A landscape with many peaks, sampled at points; each row gives a point and its height.
A climber steps from a point to whichever of its 2 nearest points has the largest rise for the distance, and stops where none of them is higher. Distance is the straight distance between rows; heights are no part of it.
z401: [ 54 161 121 100 103 128 156 136 118 145  82 146 130 166  68  79 156 169
 131 134 173 174 150 143 108]  height 721
z248: [110 150 151 138 171 179 119 161 108 128 109 153 100 104 160 118 111 140
 127  91 126 181 133 169 101]  height 135
z630: [129 105 119 133  92 106 134  76 142  86 166 115 131 100 137 127 194  98
 181 152 110  97 154 139 153]  height 413
z588: [175 122 157 138 178 183 139 176 124 154 114 169 132 141 178 135  89 104
 137 112  99 128 118 197 151]  height 576
z453: [ 45 111 122 117  97 167  90 138 137 121 103 101 118 161 128 106 141 134
 175 120 114 158 177 135 166]  height 384
z941: [130  98 159 188 118  79 146 109 120 121 184 123 123 145 124 166 183 117
 110 144 149  98 112 133 110]  height 226
z149: [120 155 120  89  71 172 147  78  71 120 137 118 145 115 149  98 197 115
 101  91 105 137 107 170 124]  height 877
z74: [172 150 102 121 117 143 155 101 149 129 149 113 142 145 167 120  71 105
 112 138 126  97 117 100 151]  height 205
z41: [ 92 124 135 113  82 114  73 134 182 121 130  60 109 149 118 108 169 130
 199 163 149 157 169  88 106]  height 348
z385: [127  93 145 183 147 140 136 169 116 122 133  89 120 173 148 172 116 141
 123 137 112  84 118 130 196]  height 619
z756: [160 101 155 132 127 195 130 158 113 139 115 134 149 136 181 139 125 114
 149  88  97 126 124 206 132]  height 635
z917: [141 117 117 130 139  59 175  89 135 145 160 180 131 137 112 133 122 120
  91 132 138  83 125 102 134]  height 310
z841: [152 129 145 127 184 113 141 128  71  82 149 145 147 116  80 106 127 153
  93 112 128 108 112 136 171]  height 101
z153: [123 154 107 101 128 105 125  73 131  87 167 135 154  91 120 109  96 105
 143 104 129 156 179 129 103]  height 508
z570: [131 103 158 128 152 105  80 169 118 129 120  97 105 125  54 104 141 185
 140 120 147 117 117  99 146]  height 474
z527: [138 101 136 169 120 112 153 117 136 110 153  86 174 156 159 193 109 126
 109 157 123  77 118 108 164]  height 788
z942: [149 121 101  65 138  65 166  72 144 132 132 189 109  96  57  97 165 120
 138 146 131  91 134  96 143]  height 349
z152: [165 130 180 138 205 151 136 203  93 179  90 157 126 137 127 106 102 141
 145 109 118 137 130 182 150]  height 513
z329: [156 156 148 112 120 163 130 101 107  96 130 209 117 112 186  82 187  71
 158 118  85 168 142 185 113]  height 181
z779: [143 166 114  97 151 183 137 132 116 125  94 134  92 138 176  92 169 113
 104 131 100 139 106 104 157]  height 142
z727: [144 116 107 109 104  75 153  66 159 127 163 147 141 110 104  98 189 108
 153 156 125  91 147 121 149]  height 378
z767: [139 106 144 129 164 137 129 179 109 167  97 107  81 137  95  88 155 158
 126 120 143 109  92 123 164]  height 551
z58: [145  98 126 167 131 101 121 145 153 154 115 112  81  83 140 215  54 149
  94 138 122 113  94  89 115]  height 427
z562: [125 128 127 147 132  86  95 170 145 141  77 132 113 106  73 165  62 181
 167 145 144 133 123 109 135]  height 610
z357: [130 102 104  92 130  64 106  87 145 151 137 151  95  90  55  98 144 131
 131 139 127 100 128  72 137]  height 323
z720: [137 138 108 104 117 128 137 105 150 115 131 129 153 110 103 126  54 109
 173  99 143 156 172 139 109]  height 562
z90: [160 108 170 156 146 146 170 138  98 107 132 129 127 153 108 137 158 131
 128 121 156  71  68 180 157]  height 159
z288: [110 133  82 124 109 114 116 147 148 157  77 116 105  98 107 184  97 197
  86 160 111 119  82  66 121]  height 761
z397: [134 113 144 136 130 118  80 166 143 148 128  74 102 154  89 104 117 139
 162 120 156 141 136  95 115]  height 416
z928: [159 122 145 129 185 118 139 138 105 109 143 159 146 102 104 114 102 136
 124 107 117 140 119 153 125]  height 124
z175: [153 145  89  96 114 120 149 113 161 147 130  96 142 131 117 115  95 134
 109 144 144 125 105  85 108]  height 231
z825: [103  95 114 144 123 136 135 112 141  94 149 126  94 109 142 157 166 116
 158 138 105  98 158 125 183]  height 460
z479: [ 80 129 136 110  92 147  78 147 160 104  95  96 101 141 101 104 179 166
 191 153 138 135 162 105 129]  height 359
z144: [144 114 143 179 155  75 124 154 134 134 125 148 110 111 149 223  36 131
 124 138 140 140 131 119 101]  height 431
z10: [144 127 121 151 126 121 131 158 145 124 122  66 202 175 142 167 109 129
 109 180 132  93 105  88 154]  height 640
z876: [135 172 146 152 174  99  92 133 104 112 158 157  64  89  85 149  67 130
  71 116 149 136 105  79  89]  height 52
z573: [118 166 144 132 167 134 118 138 126 102 128 173  92 118 144 101 110 136
 158 113 136 170 171 152  90]  height 152
z59: [120 151 110 103 158 116 191  99 122 133 100 229  98 110 114 124 114 123
 116 110 125 121 146 144 149]  height 251
z930: [142 157 133 127  85 138 126  77  98 103 149 210 167 103 190  90 181  60
 134 123  72 141 156 177 132]  height 194
z402: [140 134 135 115 181  67 187 122 124 160 130 226 101 123  81 121 121 136
 107 136 144 102 129 129 143]  height 276
z276: [101 138 115 138 125  85  88 152 157 165  81 155  78  99  54 165  79 199
 129 179 127 115  90  68 126]  height 643
z745: [122 119 125  98 145 122 129 105  60  75 164 128 140 121  66  77 149 124
 136 109 126 114 140 140 183]  height 80
z487: [119 153 128 135 147 111 155  99 115 137 162 141 102 142 156 115 148 117
  53 123 152 143  99  84  86]  height 112
z577: [159 145 135 111 155 128 112 116 137 104 134 181 111 107 172  80 155 102
 178 133  98 168 154 139 106]  height 168
z140: [128 127 129 190 130  51 168  83 143 127 183 144 130 137 142 158 166 106
  88 170 129  88 125  91 113]  height 268
z493: [151 154  96 108  98 152 151  83 146 145 147 138 160 157 191  98  75  68
 115 121 115 141 144 101 145]  height 186
z788: [130 116 133 124 153 147  76 133 121 141 142  85 112 104 160 139 113 137
  93  93  99 168 133 111  84]  height 96
z98: [155 116 167 146 213 134 113 220 103 178  88 120 168 158 130 128 101 169
 119 128 113 133 103 151 143]  height 464
z606: [123 114 103 125  46  78 117 121 177 134 116  57 156 116  70 177  91 143
 161 146 177 104 118 109 113]  height 296
z470: [ 84 171 104  96  95  94  93  82 134 121 150 108 133 110  68  94 122 145
 123 124 158 150 163  83  77]  height 433
z48: [153 126 129 121 135 105 110  86 123  93 190 151 195 122 126 105 111  90
 152 123 113 137 174 143 125]  height 458
z587: [124 121 152 127  98 225 114 153  86 126 122 128 172 148 191 130 138  88
 108  87 101 135 107 209 138]  height 698
z664: [130 103 143 117 145 200  86 170 127  91 100  80 120 121 164 130 193 126
 163 131 108 109 116 147 149]  height 703
z950: [127  79 128 131 111 143 111 150 150 148 105  88 176 132 141 153 204 144
 163 149 114 138 132 156 120]  height 607
z958: [148 113 156 143 171 108 123 195 125 175  72 134 115 118 102 154  78 183
 132 133 128 119  95 127 138]  height 499
z278: [103 115 128 114  98 182 117 125  65 131 134 137 157 146 170 101 167 113
  88  81  80 143 104 184 146]  height 776
z171: [ 62 109 106 127 111 153  98 145  96 147 126 118 143 168 139 125 131 126
 107 108 100 173 173 127 198]  height 422
z597: [133 119 166 141 170 181 103 197 115 110 112 103 103 148 125 115 146 141
 159 132 131 105  98 148 163]  height 633
z593: [142 131 127 151 139 124 111 169 160 100 116  70 173 156 132 136 174 152
 126 198 138  87 102 100 142]  height 552
z759: [ 89  73 137 183 119 148 117 151 101 118 142 106 112 159 127 172 151 118
 145 127 119  94 148 153 201]  height 534
z806: [ 90 165 137 132 156 112 116 117  96 158 171 136  87 160 142  93 128 111
  59 100 155 172 140  91  86]  height 98
z253: [153 101 132 143 118 151 149 150 161 154 106 106  80  98 165 196  81 138
 114 119 126  95  91 129 114]  height 501
z269: [159 154 169 142 205 127 146 139  83 141 149 183 124 113 125 110  89 131
  87  90 136 150 119 173  78]  height 102
z499: [110 118 144 107 104 121  81 158 154 143 130  55 147 191 104  83 117 113
 192 141 168 176 161 114 119]  height 376
z676: [119 113 110 146  71 103 116 152 189 132  99  75 115 107  79 204  92 137
 148 176 165  93  73 100  98]  height 343
z267: [159 109 139 116 118 194 153 153 140 150 110 102  92 122 177 154 140 122
 137  97 129 106  92 170 107]  height 572
z705: [ 92 158 105  93 111  90 102  66 115  89 162 127 151  62  85  98 138 139
 113 109 121 164 186 108  84]  height 463
z665: [131 154 105 141 114 134 155  62 127  86 153 185 153 104 184 129 136  82
 127 136  79 117 155 141 158]  height 215
z346: [133 123 150 154 161 141  70 157 131 109 137  85  98 103 169 126 144 149
 131 120 123 167 130 102  53]  height 82
z502: [137 122  90 100  70  93 158  96 166 132 135  89 160 110  62 143  85 143
 121 140 169  92 105 112 101]  height 261
z935: [ 94 179 154 139 166 131 110 155  95 146 140 132  72 124 105 118  80 151
  81 104 153 157 124  99  95]  height 77
z987: [ 92 167 108  84  85 148 175  98 113 136  96 142 126 160  72  85 172 131
 128 115 181 151 137 166 103]  height 763
z773: [157  85 128 134 103  84 114  90 131 162 206  68 178 142 119 110 153  94
 107 103 119 121 126 115 102]  height 368
z565: [157  99 126 130 130 128 132 163 155 116 116 104 210 141 125 137 180 153
 163 171 131  99 112 140 133]  height 546
z279: [127 139 100 148  84 110 162 143 186 132 105 131  88 102 127 185 110 142
 130 180 163  91  84 104 109]  height 395
z121: [ 93 154 105  69  85 156 163  74  88 127 100 141 113 117 108  99 205 122
 117  93 124 151 135 152 123]  height 810
z44: [171  93 139 149 123  86 126  85 123 131 204 131 192 134 148 116 137  94
 135 125  98 111 156 143 128]  height 415
z495: [ 87 126  98 129 114 128 104 115 115 138 140 105 157 141 126 136  93 135
 112  94 119 163 170 121 144]  height 477
z782: [139 155 137 138 131 145 157 103 102 107 139 151  83 142 186 103 185  95
  90 137 124 122 106 103 129]  height 128
z443: [145  97 127 134 137  58 119 135 152 148 101 129 160 117 103 203  17 134
 143 123 140 163 150 128 100]  height 547
z953: [116 165  91 118 120 125 192  77 146 103 118 218 136 119 145 131 138 108
 125 145 119 130 159 137 121]  height 235
z431: [157 169 121 118 114 189 135 118 122 137 136 142 165 176 199  76 100  65
 111 125 120 154 118 131 140]  height 170
z428: [144 158 127 105 120 186 129 145 117 142 113 124 151 183 165  81 159  99
 119 125 122 145 104 135 148]  height 156
z22: [128  94 120 116  94 194 106 164 147 126  78 100 162 138 167 137 215 113
 179 137 102 129 128 166 145]  height 654
z900: [109 148 132 146 158 191 102 142 108 108 121 121 130 110 202 150 108 141
  81 113  91 165 131 133 111]  height 115
z252: [115 136 112 145 120 148 149 124 159 108 100 132  70  96 148 166 114 143
 121 149 142  99 102 116 131]  height 439
z160: [126  89 150 154 111 134 176 114 104 129 143 118 128 143 134 155 164 131
 109 110 139  86  97 173 125]  height 185
z856: [ 64 164  87  95 101 131 132 129 169 132  68 147 104 149 101  89 128 171
 131 155 164 154 151  89 114]  height 675
z506: [130 117 119 121 101  85 124 120 157 147 127 106 132 126 127 163  10 112
 159 114 156 159 164 126 109]  height 651

Call two points neighbours if one is among the 2 nearest of the other. Go from one point of each pair to the other, from neighbour to neighbour, staying as high as possible. Name the lowest point that can't be avoided.
z288 and z928 | z269
z253 and z288 | z98
z506 and z527 | z41
z253 and z506 | z58
z664 and z527 | z565

Where does a climber stop that starts at each point below?
z935 | z253
z41 | z664
z346 | z917
z788 | z917
z930 | z917
z98 | z149
z493 | z253
z773 | z506
z942 | z527
z357 | z527
